Points, in no order, along strands that fork and pass close to each other.
In the rows, zero is written as 128.
Two points are linked if the straight distance between their rows is under 148. Some points are linked to none.
nareb: [120 127 122 139 107 100 124 118 155 145 139  96 131 112 113 176 152 139
 123 148 111 148 133 150 127 171 115 187 159 106 141 127]
Defu: [102 126 133 167 165  63 157 144 141 117 144 153 167 132  91  99 184 132
 135 118 185 107 118 141 112 140 111 130 188 158  68 156]
mugum: [166 164 108 149 172 105  67 180 117 102 129 148 125 120 181 118  93 184
 137 102 154 163  93 100 133  34  83 155 131  89 119  98]
fugef: [ 99 136 148 107 156 106 163 165 104 108 123  82 114 151 122 162 144 119
 116 160 151 128 121  96 102  78 150 136 142  94 147 167]
Muzu: [134 100 123 129 156  89 192 106  90 134 173 126 107 174 123 140 104 144
 174 128 114 131 144 118 143  63 127 127 156 156 201 178]
zuli: [123 179 170 107 146 116 111 121 114 104 131 102 144  94 116 124 100  63
 124 180 145 126 147 140 101 173 131 153 112 142 106 158]
sero: [113 166 144  91 147 113 127 133 167 130 176 161 145 151 159 171 131 141
 108 163 144 126 152  93 120  99 123 102  82  60 123 136]
nosof: [ 87 144 143 132 139 104 101 160 133 112 103 140 120 180 179 145 137 156
 124 151 200 142 128 132  89  98 138 162 109 107 105 129]
pida: [162 173 159 169 111 118 109  94 102  71 149 144 153 125 106 133 101 177
 122 170 185 122  94 144 133  70 137 163 132 132 106  76]
kol: [ 85 143 101 129 190  96 120 142 100 109 128 192  94 143 136  81 130 147
 147 173 165 123  98 145 116  81 120 128 146 136 102 115]
liku: [103 113 170 181 121  92 153  86 132 109 125 148 144 133 101 101 161 115
 103  67 174 111 129 164 133 115 138 126 200 137  76 134]
zib: [119 121 142 172 151 156 147  77  96 129 145  94 108 136  82 137  79 145
 160 101 111  91 148 157 140 131 132 141 116 191 150  69]
gipa: [155 103 144  98  95 146 147 153 154 114 135 128 139 125 184 154  90 109
 134  93 155 119 108  87 155 137 135 156 113 121 121 120]
Folem: [153 156 146 107  90 140  93 135 141 108 132  98 167  65 165 144  51  52
 172 141 136  96 113 130 146 138 144 168 133  86  71  95]
Fov: [194 197 132 207 154 114  83 116 167 130 117 189 130 121 152 178  80 114
 122 106 156 130 130 136 123  91 127 146 145 129  72  94]
gug: [175 133 130 192 136 144  80 112 147 105 119 209 144 108 139 146  97 162
 139 117 168  88 143 162 139  69 132 142 173  82  83  82]
ber: [ 82  55 129 120  88 142 137 145 103  83  72 116 161 108 141 137 140 111
 125 134  64 105 152  83 163 136 160 103 154 102 108 162]
fep: [141 178 143 125 107 112 109 108 132  85 155 112 172  95  99 135  95  82
 124 158 160  87 124 129 125 142 151 154 132  94  73 109]
zono: [111 119 149 107 170 161 158 132  91 139  88 143  97 162 147 109 105 104
  96 141  78 171 141 108 117  91 120  83 120  89 196 124]
Rizo: [173 122 139 109 137 172 147 156 139  98 116  98 105  91 160 136 148 159
 131  71 103 122 152 116 150 232 148 131 122 151 134  65]
sisim: [182 112 168 100 113 147  78 136 162 144 106  93 129 100 107  93  75 101
  95 119 105 155 158 104 164 139  82  96  86 215 154 150]
nefi: [113 150 101 163 138  84 123  80 126 150 169 134 109 103 117  98 186 155
 113 171 135 109 181 185 110 164 125 111 102 144  88  83]
rusal: [109  93 100 124  78 107 141 118 154 161 183 100 122 116 103 189 193 143
 129  98 126 136 135 116 105 143 119 148 125 106 129 140]
nated: [134 181 120 114 183 141  59 155 105 158 116 143  68 147 142 168 123 146
 123 175 143 177 143 109 116 128 122 122 111  97  92  88]
Bino: [ 79 132 150  97 133 173 114 168 132 167 112 144  96 209 164 158 117  88
 134 102 162 126  80 103  93  89 134  91 123  97 144 110]
Los: [ 78 143 101 114 120  59 138 108 106  80 186 167 196 124  79 155 129 140
 120 126 156 154 172 128  78 116 127 153 135 129 100 188]
Gof: [144 139 147 157 165 163  51 185 125 162  56 140  90 103 185 117 146  78
  92 170 103 145  68 109 100 164 118 146 121 129 117 126]
Telu: [119 140 147 116 159 190 104 153 114 152 143 155 128 172 150 117  72  78
 110  75 178 121  73 118 138 112 108 113 116 104 153 110]
Vasir: [ 76 113  62 128 104  90 102  87  97 100 145 198 156 133 113 111 124 163
 147  86 160 148 148 133  85 133 120 111 133 144  91  96]
lil: [119 125 132 103  95 114 133 161 193 172 128  71 133 127 110 130 167 131
 132 114 118 128 142 164 112 150 135 169 121  78 169  74]
Lapav: [128  91  88  90 118 115 118 150 140  90 124 194 146 108  91 145 114 167
 117 131 174 108 159  96 141  67 132 182 176 104  96 119]
Gat: [162 141 187 109 152 150 139 136 113 150 116  95 146 109 101 136 107  96
 125 162 133 135  92 136 115 142  90 119 130 182 188 203]
dobo: [157 141 119 134 108 114 107 105 123  98  81 142  74 145 132 127 152 150
  94 138 139 199 113 110  56 131 136 161 124 132 102 151]
vuluk: [133 133 153 148 115 121 162  76 158 188  67  87  91  99  71 119 143  65
  89  82  92 121 187 159 109 118 154 127 167 173 108  99]
Pemig: [141 109 136  91 156  95 186 156  93 114  92  66 177  81  74 142 150 123
 145 103 120 144 138 146 122 196 141 130 155 163 155 208]
Piri: [132 162 106 113 170 152  53 186 103 191 131 112  53 127 175 146 103 119
 154 188 116 171 125  93 170  68 118 128  95 110 114 123]
gaz: [ 58 120  94 107  97  94  88 120 118 170 106  93 146 139 129  95 111  86
 147 136 127  99 102 160 105 140 119 123  95 143 147 137]
vupu: [137 154 102 115 124 140  97 131 154 121 132 123 113 165 151  81 115 127
 128 128  82 153 117  88 112 113  54  48  78 136 158 143]
Gega: [126 109 112 103 140 121 175 174 116 130 137 116 147 106  93 162 176 136
 153 104 124 123  99 109  91 204 141 149 136 185 147 166]
fid: [130 129 159 149 188 177 102 155 154 155  95 120  91 150 171 122 112  96
 133 111 101 159 103 143 196 120 118 164 166  64 127 145]
Moki: [ 93 103  96 129 103 105  91 134 131 115 136 155 147 147  97 158 143 143
 135 158 183 122 146  97 142 122 142 163 152 106  63 166]
bof: [130  87 137 135 104 116 149 104  97 119 118 124 139 121 131 155 121 154
 101 135  82 125 140 101 139 142 135  94 104 150 196 175]
Vok: [178 148 137 117 105 125 107 104 157  94 162 181 139  77 167 134 120 136
  89 115 150 101 119 123 183 107 145 119 151 137  90 150]
ros: [136 131 116  80 166 131 178 203 127 123 116  90 126 118 107 101 111 104
 158 140  97  88  96 106 136 111 117  95 115 176 171 207]
ler: [103 146 120 163 148  87  96 123  74 109 104  98 125 134 149 116 136 120
 126 229 187 117 105 121 109 104 136 154 134 149  88 206]
Kitig: [171 119 125 101  53 114 110 148 200 138  98  59 107 128 114 100 141 144
 136  99 121 120 120  94 123 128  97 119 129 145 132  91]
Gido: [116 187 157  86 175 166  83 165 121 139 160 151 150 141 148  96 116 113
 107 110 161 146  72 124 128  69 116  92 126 120 135 131]
fefo: [ 99 143 147 215 122 113 139  34 117 113 122 149 144 138 134 145 103  89
 115  85 125 124 154 161 152 132 131 153 192 125  79 156]
suga: [ 96 131 138 152 161 134 169 121 133 107 145 141 126 112 135  95 112  83
 103 144 120 123 113 100 161 164 125 153 163  73  97 144]
vipap: [ 98 137  78  79 158 112 126 142 127 169 142 120  57 166 108  87 130 139
 160 184 115 113 122 116 156  63 128 123 152 102 167 128]
kagur: [121 119 145 155 133 110 174  99  97  80 154 121 125 116  82 123 143 121
 142 155 128  84 162 150 164 130 176 143 200 112  65 105]
sipa: [134 135 146 131 114 111 135 111 146 161 155  52 139 106  67 132 127 139
 137 136  94 122 135 150 184 141 106 139 165 135 150 118]
lari: [123 107 125 170 149 130 154 116 140 120 171  93 145  97 116 129 140 154
 139 110  71 122 168 138 155 208  89 130 115  97 105  99]
tun: [128  64 155 114 129 117 161 154 150 107 103  89 113 173 105 114 154 120
 145 137  94 129 149  78  59  87  78  54 112 158 143 121]
Rov: [140  99 108  74 153 141 169 168 139 173 106  89 135 123  61  94  97  89
 156 134 126 118 148 116 163 161  99  85 115 156 138 206]
lozib: [101 101 121 119 113 139 152 161 126 103 149 180 127 187  84 151 169 142
  99 135 162 119 142  97  27  85 164 101 123 170  74 133]
Pipo: [114 195  94 135 149  94  45 161 120  99 134 138 162 134 164 127 108 160
 121  77 152 163 118 111 117  85  78 135  95  92  92 141]
mobap: [155 152  89 176 149 142  69 149 101 147 140 148 103 143 145 169  98 145
 118  88 151 162  77  97 171  59 107 146 149  74 114 105]
tus: [ 68 103  90 136 164  71 172 132 114 132 149 131 140 144 130 105 176 129
 159 118 158 107 135 151 140 132 143 132 162 133 111 188]
sab: [ 99  84  99 137  80 150 148 162 172  91 127 164 100 203 114 183 168 136
 121  86 132 119 109 127  43  95 169 118  94 131 103 133]
zok: [148 119 190 123  98 173 104 134 139 125  74 126 158 125 131 169 128 134
 125 216 102 153 175 101 124 126 119 116 112  62 109 117]
Gunop: [ 87 145 120  97 163 113 176 133 138 108 138 180 119 119 153 104 131 111
 133 122  92 157 124 150 132 161 146 155 136  60 111 129]
semal: [146 115 129 171 138 175  98 165 122 190  57 156 102  77 122 118 128  91
  82 158  93 146  98 136 136 168 132 106  92 124 141 102]
goze: [147 169 113 105 113 104 110  58 126 132 182 123 118 116 120 123 132 171
 136 164 128 110 200 146 140 163 124 137  94 145 125  87]
Kabos: [159 162  76 120  82  98  86  86 115 116 147 136 136  89 146 144  76 153
 147 124 109 125 161 178 142 145 153 161  96 149 150  77]
nafu: [114 148  88 161 125 131  67  88 126 157 151 152 118 115 149 129  97  81
 123 116 176  69  98 148 186 156 134 118 123 199  81 141]
bab: [ 86  78 100  81 139 133 151 150 110 118 126 113 106 139 134 154 178 124
 170 151 178 117 179 102 142 173 188 110 142 156  90 137]
Lepid: [148 135 112  98  57 122 117 159 183 121  98  98 134 160 147 143 155 139
 146 106 160 133 133 160  90 119 178 159 108  66 136  85]
vuto: [153 145 119  74  81 129  96 153 108  73 120 104 164  47 145 152  75 105
 162 141 108 127 106 126 124 142 168 174 116 153 106 112]
vitu: [125 118 160  85  73 145 128  95 105  91 104  86 166 107 102 100 149 101
 109 110 134 135 157 112 100 178 154  92 167 150 108 139]
fibuv: [118  83 173 120  97 137 146 154 148 133  53 146 152 112 127 164 119 152
 114 170  67 164 173 109 163 127 118 118 116 106 150 119]
guben: [145 124 150 101 123 116 158 134 159 121 192 110 146 127 116 129 131 161
 165 143 112 115 132 109 165 123  90 127 143 124 148 129]
Vodap: [ 91 145  73  66 147  98 169 118  64 113 152 121 146 121 139 116 103  96
 140 122 136 114 170 120 180 167 157  90 113 175 131 204]
Bufub: [ 97 128 113 100  97 137 140 144 165 129 124 155 101 189 131 202 120 121
 111 100 155 114  99 112  73  55 163  90 136 101 148 108]
lafuz: [201 163 147 113 107 136 127 112 114 107 152 128 108  99  99 134 123 115
  73 111 167 128 100 104 125 161 147 161 144 145 125 111]
lisoz: [153 117 112 117 117 189 163 132 120 103 176 117 160  90 123 201 131 168
 141  99 127 141 121  93 187 186 142 106 159 158 104  70]
Mur: [159 159  92 109  73  99  75  73 161 118 148 146 151 121 158 135 113 143
 120  92 165 122 159 137 184 132 127 115 150 119  93 118]
Putu: [120  47 146 114 101 129 178 146 126 105  73 133 123 107 107 142 143 110
  91 159  57 122 180  63 122 102 131  87 137  92 136 151]
goge: [123 135 142  88 134 176 140 146 125 173 134 129 150 115  90 136 114  94
 159 118  82 131  85 136 143 152 126 138 152 162 212 177]
zeze: [187 170 165 120 107 134 126 126 140  94 168 136 145  80 191 125 135 141
 104 167 150 130 118 120 147 110 141 140 107  87 106 150]
Tomeb: [172 100 138 110 116 158 176 110  96  81 137 125 128  99 135 120 106 129
  85 118  89 145 131  68 142 130 125 138 120 138 170 142]
Gor: [ 91 120 103 183 140  90 146  78 120 135 151 185 122 133 131 113 174 152
 130 144 142 137 175 189  99 118 146 120 114  85  71  76]
Tob: [ 82  92 187  99 124 136 187 124 110  93 148 101 168 126 153 131 139 158
 154 143 102 127 182 129 138 135 165 149 130  85 155 119]
naz: [123 111  75 126 134 132 179 157 147 106 143 203 121 118 147  86 182 148
  89 110 174 138 138 135 103 121 156 128 120  62  89 101]
lene: [ 96 155 162  80 128  97 101 140 125 118  88  95 180  86 132 146 114  83
 110 170 105 150 119 146 100 172 131 169 122 136 171 197]
mitem: [ 83  88 120 176 146  93 142 122 121 173 114 121 150 159 120 139 146 150
 182 175  79 129 107 157 129 109  85 115 158 141 173 157]
geti: [116 152 157 123 145 124 138 139 107 103 129 115 117 131 165 148 103  99
  84 135 140 169 103  84 110  98 128 183 147 106 159 178]
Fik: [105  77 114  84 129 150 165 147 152 155 137  56 114 133 110 127 118 132
 144 106 119  83 154  75 187 148 111  92 132 186 165 182]
Nesut: [171 116 153 187  84 169 124  92 115  78 120 150 188 158 163 151 134 172
 126 160  87 151 129 160 144  93 155 170 104 109 140 154]
tetus: [101 110 148 139 134 121 128 152 132  74 119 117  86 173 163 198 127 111
 103 166 142 103 143 100  65  82 159  99 108 121 127 187]
Lupu: [132 121 113  91 112 107 123 127 110 126  91 142 131 151 149 147 122 135
 191 120 115 147 115 139  86 146 138 184 149 168 148  94]
vizel: [ 74  78 188 134 123 144 181 134 141 132 115 104 172 154 140 117 133 124
 135 130 122 130 140 138 103 135 144 124 130  30 141 105]
san: [167 124  97 145 143 166  70 149 152 127  96 217 146  81 152  90 111 140
 123  95 182  67 126 159 151  88 119  97 173 125 112  83]
mevap: [178 206 136 179 136 138  99  96 162 170 134 149 123 104 132 168  81  97
 112  94 133 112 110 143 135 106 122 169 150 190  89 144]
raso: [117 201 168 131 185 118  97 148  70 145 156 137 141 163 116 130 142 117
 112 131 147 161  96 102 117  76 103  86 136 127 155 170]
zifon: [158 132 159 164 119 144 141  77 121 134 124 127  90 146 111 109  61 147
 142 108  92 100 113 169 150  85 138 159 156 147 170  83]
rosis: [144 110 169 122 130 144 179  95  93  72 132 175 149 156 138 108 100 122
 134 135 152 146 156  93 132 106 148 162 162  97  97 125]
Fave: [166 132 133  74 101 111 130 124 172 115 131  19 118  94 106  79 114 147
 121  84 126 100 152 100 167 162 111 120 131 159 124 114]
Dar: [121 162 153 145  92 112  60 117 171  81  76  86 173  98 140 181 100 107
 173 116 105  99 147 141 111 169 162 162 147 146  68  98]
Pedan: [118 127  87 172 103 122 137 106 145 105 149 124 163 122 155 140 127 132
 168  96  91 135 154 127 162 173 128 129 129  64  94  86]
foge: [144  55 122 182 124 166 125 158 148 184  78 135 118 111 107 111 147 131
  89 120 102 147 146 159 154 189 106  98  91 125 145  70]
Pafos: [116 129 145 159  63 120 112  98 108 112 118 127 182 125 159 187 169 149
 128 157 100 153 136 141 164 124 177 168 118  88 133 161]
linu: [104 113 126 138 167  78 179 104 109 161 132 129 137 182 118 126 123 161
 179 124  95 147 121 151  73 103 104 128 134 173 201 167]
tuzig: [143  70 129 118 135 108 178 136 146  72 116  85  85 171 119 125 140 140
 142 107 130 133 182  79  44 112 110 120 118 163 110 156]
lafup: [ 78 108 101 124 140 109 118 120  93 103 129 216 144 157 106  94 158 126
 147 151 181 135 116 156  70 102 128 113 130 154 115  97]
vumor: [108 149 119 111 166 103 132 118 142 138 153 107  58 119  98  79 123 153
 146 169 131 119 123 165 187  93 125 161 147 139 151 152]
zin: [157 121 151 137 149 126 157 106 136 180 130  69  97 112  27  94 146  65
 132  70  95 136 154 180 105 140 128 118 170 169 120 145]
laf: [146 130 140 130  98 133  90 145 123  70  93  92 183  80 119 159 136 121
 150 144  92 122 130 118 116 173 160 169 146 173  92 153]
bera: [152 170 180 144 132 115 111 140 155 101 139 137 159 107 161 114 182 167
  90 160 173 106 136 152 105 156 142 122 109 134 109 156]
Rut: [147 170 177 137 138 119 149 160 136 131 159 130 139 132 105 101 185 161
 111 157 164 113  89 118 107 130  99  78 125 152 126 151]
bal: [146 100 120 169 125 144 130 161 155 139 121 160 106 142 144 130 157 143
 146 105 146 114  83 110 119 178  91 146 138 139  96 113]
selo: [171 155 157 163 166 183 100 137 196 165 103 116  76 126 161  97  96 104
 118 132 114 136 143 141 169 135 125 141 103 100 114 113]
Mufoz: [101  99 119 116 166 160 157 182 116 154 134 146  90 125 108 101 116 121
 144 116  69 114  87 137 142 116 120 114 130 173 216 213]
Vama: [151 132 129 158  95 158 105 103 123 138 160 124 153 126 128 132 100  89
 136 122 161  65  75 103 163 176 105 125 128 171  55 122]
fepi: [160 157 118 192  86 158 131  72 114 130 114 115 126  99 159 126 114  95
 109  26 103  92 129 152 174 174 171 115 124 124 112  75]
fofol: [130 121 114 146 127  87 110 109  90 120  87  93 142 141 114 125 114 126
 170 130 102 141 121 103 137 184  98 117 140 211 145 203]
Tos: [114 148 138 117  97 103  99 133 178 111  74 128 133 175 164 117 154 160
 159 171 150 130 161 156 105 121 159 148 122  85 103 104]
lera: [175 158 133 192 141 147  88 108  96 114 148 198 129 121 104 135  96 168
  89 142 205 125 123 149 132  56 106 109 145 121 109  72]
gisi: [ 83  56 155 115 101 142 177 129  86  90 113  98 181 109 138 181 123 157
 127 107  82 147 167 113 112 137 154 132 114 134 174 127]
Pusoz: [148 178 148 141 153 138  85 106 129 136 145 140 100 118 108 126 114 125
 123 164 124 146 129 123 109 115 116 106 125 112  87  84]
migip: [113 185 133 118 139 127  94 177 167  96 147 160 157 164 141 187 133 140
 103 116 129 119 110  78  74  76 105 100  87  76 110 158]
fiti: [123  96 122  97 130 135 139 137 111  40 131 186 164 110 135 134  84 137
 148 140 146 106 133  64 149  81 101 169 167 118  89 138]
favo: [116  88  97 164 126 116 181 101 104 116 146 166 114 123 107  77 201 117
 107 115 144 141 120 168  79 118 129 149 129  70  73  62]
tomop: [130 135 116 130  89 118 167 104 100 137 147 186 121 148 130  95 173 165
  71 111 134 153  91 134  99  53 136 105 149  92 148 102]
Fabur: [139 170  82 112 113 151  66  99 145 147 125  91 126  59 151 133  54  99
 158  87  96 113 139 175 163 174 135 151  95 151 137  95]
nep: [ 90 152 133 124 145 101  90 107  94 128 138 138 171 150 117 174 135 108
 110 200 185 123 125 122 121 107 126 145 121  95  83 184]
vozo: [ 84  97  64  70 174  98 188 139  98 151 139 109 123 125 129 123 160 134
 172 133 146 117 172 124 137 143 159  93 128 145 142 179]
navi: [202 105 143 172  92 151 131 103 121  87 104 147 117 143 141 149 134 179
 129 130 126 159 139 146 127 151 173 184 107 131 144  97]
lev: [145  60 126  89 131 130 161 168 145 129 124  27 129 111  72  98 139 146
 142  80 125  96 142 117 148 152  97 117 124 161 153 122]
zeve: [100 104 156 125  96 132 132 144 162 180  94 117 123 168 189 159 166 147
 118 133 130 129 133 122 101 123 135 106 108 133 170 139]
sogez: [ 93 133  80 102 182 155  87 145 109 162 127 121  60 157 142 128 102 115
 138 162 100 131  95  78 168  60 104 119 119 114 133 164]
Gome: [ 92  80 129 124 123  99 182 142 130 131 108  80 116 159 109  89 131 135
 139 122  83 101 139 119 107  79  70  71 110 130 196 134]
dep: [152 136 138 150 174 157  82 120 126 132 104  86 103 136 109  58  80 126
 128 156  87 122 112 137 169 120  89 132 142 178 149 182]
Dugoz: [128 159 146 139 160 124 128 133 159 113 138 148 100 101 143 109 108 131
  87 135 165 110 125 142 187 116 125 177 169  69  78 104]
rivi: [107 148 122 114 102 133  90 107 111  99 113 187 172 124 128 151 156 130
 121 160 129 122 131 167  95 158 199 148 124 141  93 126]
Disu: [130 152 100 108 143 155 104 143 156 143 149 137  81 151 128  44 146 135
 103 141 122 115  90  98 145 134  89  72  77 166 137 134]
zos: [145 118  90 177  94 155 144 108 111 134 116 152 134 114 165 126 134 139
 115  49 124 123  80 152 141 183 165 139 126 130 149 111]
vava: [111 126 111  92 116 124 157 140 175 143 179  89 117 146 113 184 102 151
 164 129  82  91 137  80 118  90  95  94 116  95 160 132]
Bedoz: [125 155 139 112 140 171 118 114 121 173 120 153 119  85 147 154 119  91
 130 157 101 118 143 177 154 197 168 147  98  91 141  81]
gelil: [160 116 119 104 153  99 185 132  80 140 105  81 146  95  71  92 150 111
 182 115 110 129 119 150 121 151 135 103 187 187 120 157]
gapif: [ 87  74 164 153 129 165 180 129 106 161 142  83 154 147 106  81 149 109
 107 157 121 129 147 157 117 163 125  96  99  64 147  64]
Mena: [147 115 131 103 134 167 159 158 133 111 151 122 136  99 129 183 188 173
 142 101 150 129 102 113 131 229 148 131 135 158 116  96]
lun: [112  76 121 145  83 150 162 169 138  77 117 144 122 175 146 153 163 130
 100 109 107 105 130 108  80 107 184 149 111  68 101 150]
Zozil: [129 192 205  98 165  96 109 136 134 144 152 140 138 142  94 148 176 148
 113 174 134 163 102 163 110  92 118  63 143 132 136 156]
kufi: [185 134 152 166 104 110 140  67 113  92 137 144 122 124 121 130  83 157
 114 133 129 118 129 140 190  74 146 152 171  97 121  94]
kalin: [138 145 142 173 133 110  93 107 120 103 131 120 150 108 132 103 110 142
 141 128  97 107  89 133 138 137  92 130 138 193 120 172]
Mer: [120 128  97 124 120 124 130 168 163 126 131 134  98 133 159 157 112 123
 115 136  58  85 120  74 143  73  84 103 123  82 152 142]
Bezok: [165 111 169 116 156 123 176 134 137 192 141  93 133 145  92 128 159 127
 140 118 115 167 154 157  85 137 110 120 137 151 186 115]
tose: [187 134 165 145 109 134 158 108 125 110 110 124  91 135 138 104 133 148
 122 144 118 138 157 154  88 153 132 140 105 137 145  54]
mep: [112 168 171 103 161 105 105 145 129 101 102 122 148 115 153 127  98 121
  95 155 103 181 115 148 103 134 127 196 113  84 172 153]
folo: [129 177 111 139 152  97  93 131 123 129 125 157 102 100 119 153  96 138
  78 117 199 153 155 141 175  71 130 194 153  55 102 107]
depul: [170 160 125 167 112 141  86  83 122 143 137  94 134 129 128 113 102  85
 118  71 130  98 103 124 147 201 116 119 106 145 102  96]
dola: [146 154 115 161 162 137 145 109 164 139 162 196 103 118 111  92 145 184
 152 135 115 108 108 170 158 111 135 134 140 138 127  52]
femu: [202 201 136 121 110 148 101  88 161 147 124 149 108  96 110 153 113  94
 100 102 132 113 149 145  98 178 154 157 137 182 104 107]
Zum: [137 150 137 118 130 171  98 130 166 178 125  92 149  71 139 156  69  61
 117 116 102 102 148 184 160 180 167 167  68 114 146 108]
lefaz: [167 119 120 123 162 173 122 129 112 128 142 113  80 144 130  60  87 119
 138 161 124 126 113 120 171 133  93 118 104 163 134 114]
dekik: [160 120 210 103 127 117 145 118 150 144 120 113 162 122  90 138 124 111
 110 148  90 179 152 135 114 146  98 118 114 149 191 150]
Tasa: [113  94 103  96 123 120 148 116 124  73 118 166 112 170 115 139 112 134
 143 110 165 119 168  74  71 100 154 119 116 163  87 162]
Zogo: [127  55 121 152 112 187 115 164 115 156  92 109 139 106 125 137 138 136
 130  91 101  95 104 116 166 207 122 100  97 133 135  76]
notig: [ 93 131  94 150 168 120  97 159  85 170 169 120 103 167 116 153 119 154
 118 125 140 135  82  95 180  43 102 143 133 103 156 134]
fos: [138 142 108 157 126 144  89 141 138 139 128 128 171  81 146 128  96  97
 146 139  86 102  77 125 159 123 105 158 123 132 127 137]
Nudu: [103  82 111 100 130 127 148 128 152 137 122 124  83 147 136 119 170 115
 130 113 183 135 155 114 103 192 165 115 151 128  89  65]
peduv: [109 111 138 135 145 110 166  99 107 185 171 123 119 153 103 110 180 135
 132 128 107 160 105 173 104 121 128 139 122 158 212 143]
pime: [146 147 119 133 106 123  87  80 137 171 121 141 102 157 121 106 113 141
 140 149 115 172 125 105 122 132  77  87 122 145 123 108]
Zupav: [100  64 114 146 123 163 140 144 105 149 136 104 154 131 139  90 119 149
 128 121 107 102 107 142 154 190  98  95  53 166 181 114]
dat: [ 86 160 119 172 194 118 117 121 132 150 131 179  84 150  83  93 142 137
 156 138 130  88 120 182 124 104 126 111 163 146  85  70]
sigor: [152 156 130  83 114 149 115 153 148 139 137 173 140 137 190 161 127 121
 117 155 172 170 144 115  95  99 167 120  64  79 141 113]
lom: [106 145 121 115 107 137  76 114 170 178 119 110 136 136 162 112 116  68
 151 120 135  87 108 171 154 158 138 109 105 179 118 133]
muf: [153  79 140 121 174 129 201 135 116 153 137  38 111  96  56  94 147 101
 168  54 131 117 137 155 126 162 117 120 158 178 124 114]
kel: [111 138 139 138 174 163  82 198 121 143  52 114  77 125 192  99  99 104
 102 135  92 149  72 134 145  92 131 137 124 101 129 137]
zepiv: [154 162 142 118 110 111 136  90 126 126 160 170 161  95  71 157 152 119
  89 101 174 145 118 141 109 122 162 164 193 136 111 125]
Fogu: [101  67 111 156 108  97 163 129  67 163 111 113 150 119  80 169 174 146
 169 172  75 159 124 131 104 112 125 104 145 171 154 167]
zuvu: [173 179 102 110 107 143 111 123 160 157 116 179 140 101 161 159 121  83
 155 112 111 154 127 152 139 168 144 160 124  72 165 101]
Vutu: [145 132 104 138 105 128 154 124 133 146 191 201 100 139 137  99 155 179
 116 108 156 128  79 157 161  76 122 115 120 105 156  89]
zuv: [174 129 152 124 124 156 149 109 161 128 147 130 107 109 184 110 133 166
 146  99 136 120 182 157 136 192 173 108 116 150 134  67]
nege: [105 109  95 114 126  99 125  88 122 145 130 109 117 167 138 105 105 119
 114 122 148 112 145 101 153  94 103 105 132 189 154 207]
fab: [119 130 108 134 114  99 102  96 150 112 143 148 140 177 156  99 122 145
 117  73 163 129 126 121 169 117  96 124 131 139 122 157]
Zepa: [ 68 114 151 126 130 134 142 168 134  82 115 152 127 185 188 134 139 127
 125 161 132  99 117 122  58  93 171 126  74  76 101 147]
Kazo: [162 201 103  89 110 135 111 150 147 153  94 153 129 130 176 142 119  93
 147 135 146 174 104 144  99 119 154 118  92  64 162  54]
Roku: [149 123 153 200 143 143 152  90 107 110 172  96 141 113 100 138  65 146
 128 106  98 118 133 139 135 175 100 167 112 125 147  93]
Fisek: [142  87 143 160 125 134 124 164 147 125 118 117 120 106 176 119 113 143
 116 161  85 111  91  98 142  89 103 148 121 123 152 142]
Bem: [131 117 127 112 171 129 159 125 137 146 161 103 112 149  84  80 125  93
 160 133 169 102 171 148 162 166 111 102 154 160  83 130]
vuma: [114 123 140 130 111 172 135 110 126 179 148  97 149 112  75  84 156  91
  67 148 107 148 145 143 126 134 113  63 110  73 144  92]
Belu: [125 129 112 129  89 122 145  85  99 120 153 172 118 138  70 148 166 144
 109 156 158 164 109 138 106  69 168 144 158 115 123 113]
pas: [145 176 141 127 129 130 105 154 141 177 119 137  87 157 172 161 151 170
 116 117 138 206 117 131 146 107 117 145 122  76 167 127]
fepe: [195 131 154 124 114 156 150 112 132 107 150 118  83  77 101  86 108 125
  49 110 102 137 140 124 156 178 127 172 133 144 149 126]
namog: [184 128 173  70 100 155 105 132 151 133  75 114 143  86 110 122 114 127
 127 127  96 156 173 123 123 148 112 106 114 182 178 103]
felil: [104 103 102 106 150 131 123 130 147 156 121 134  57 155 127  66 190  97
 130 122 165 158 142 141  78 146 113 104 131 121 114  94]
fogi: [100  98  62 111 127 103 140 141 144 180 198  86 103 145 111 145 157 161
 119 124 166 144 126 126 100 158 106 147  73 131 156 135]
gon: [ 90  95  76 106 145  97 163 144 148 102 144 192 134 151 148 114 140 135
 156 102 130 114 145 112 101 129 126 143 121  76  79 123]
keriv: [109 142 129 134 135  76 116 101  89 157  87  94 109 165 136 127 146 128
 126 197 171 129 126 113 115  82 119  93 126 169 136 202]
gagi: [ 79  85  88 116  76  96 109 117 132 146  97  73 150 141 117 110 111 125
 143 101  97  95 112 121 126 115  82  80  91 161 184 138]
leli: [ 75 106  86  98 123 121 154 114  66  74 111 129 153 100 148 127 124 114
 146 119  97 116 146  76 160 150 156  97 161 129 137 189]
Bena: [112 174 116 169  98 117  71 173 130  93 130 139 156 160 193 137 124 159
 110 107 150 124  78  87 101  42  92 118  76  85  91 157]
dufo: [107  89 107 135 117 107 151 124  41 133  84 127 171 123 115 156 138 147
 139 140  78 152 135 130 118 152 124  78 125 203 170 217]
zimi: [ 82  92  79 115 154 100 145 107  98 166 143 168 101 174 131  75 186 114
 169 120 175 153 109 147  73 107 112  96 128 167 119 113]
Bil: [ 98 117 109 158 119 138 156 109  77 127 145 101 150 102 115  98 132 147
 127  73 112 139 101 160 148 199 132 108  98 156 176 120]

Follow the links from the first point to the second, and from the first to the third. Name the last point that the two ways share.
nafu; mevap; vuma: bof
nep; fep; nareb: Zepa
san; Bufub; fep: Zepa
gug; Bezok; Telu: dufo
pida; goge; dep: dufo
felil; Rov; vuma: bof

A fork is a point with three links, a tip a point with one. Leave the first point through the second and follow the links. Name the first fork or tip that comes.
Fabur; Zum: sogez
fab; Mur: sab
Mur; fab: rosis
tuzig; tun: selo
sogez; Piri: kalin
mugum; Pipo: folo
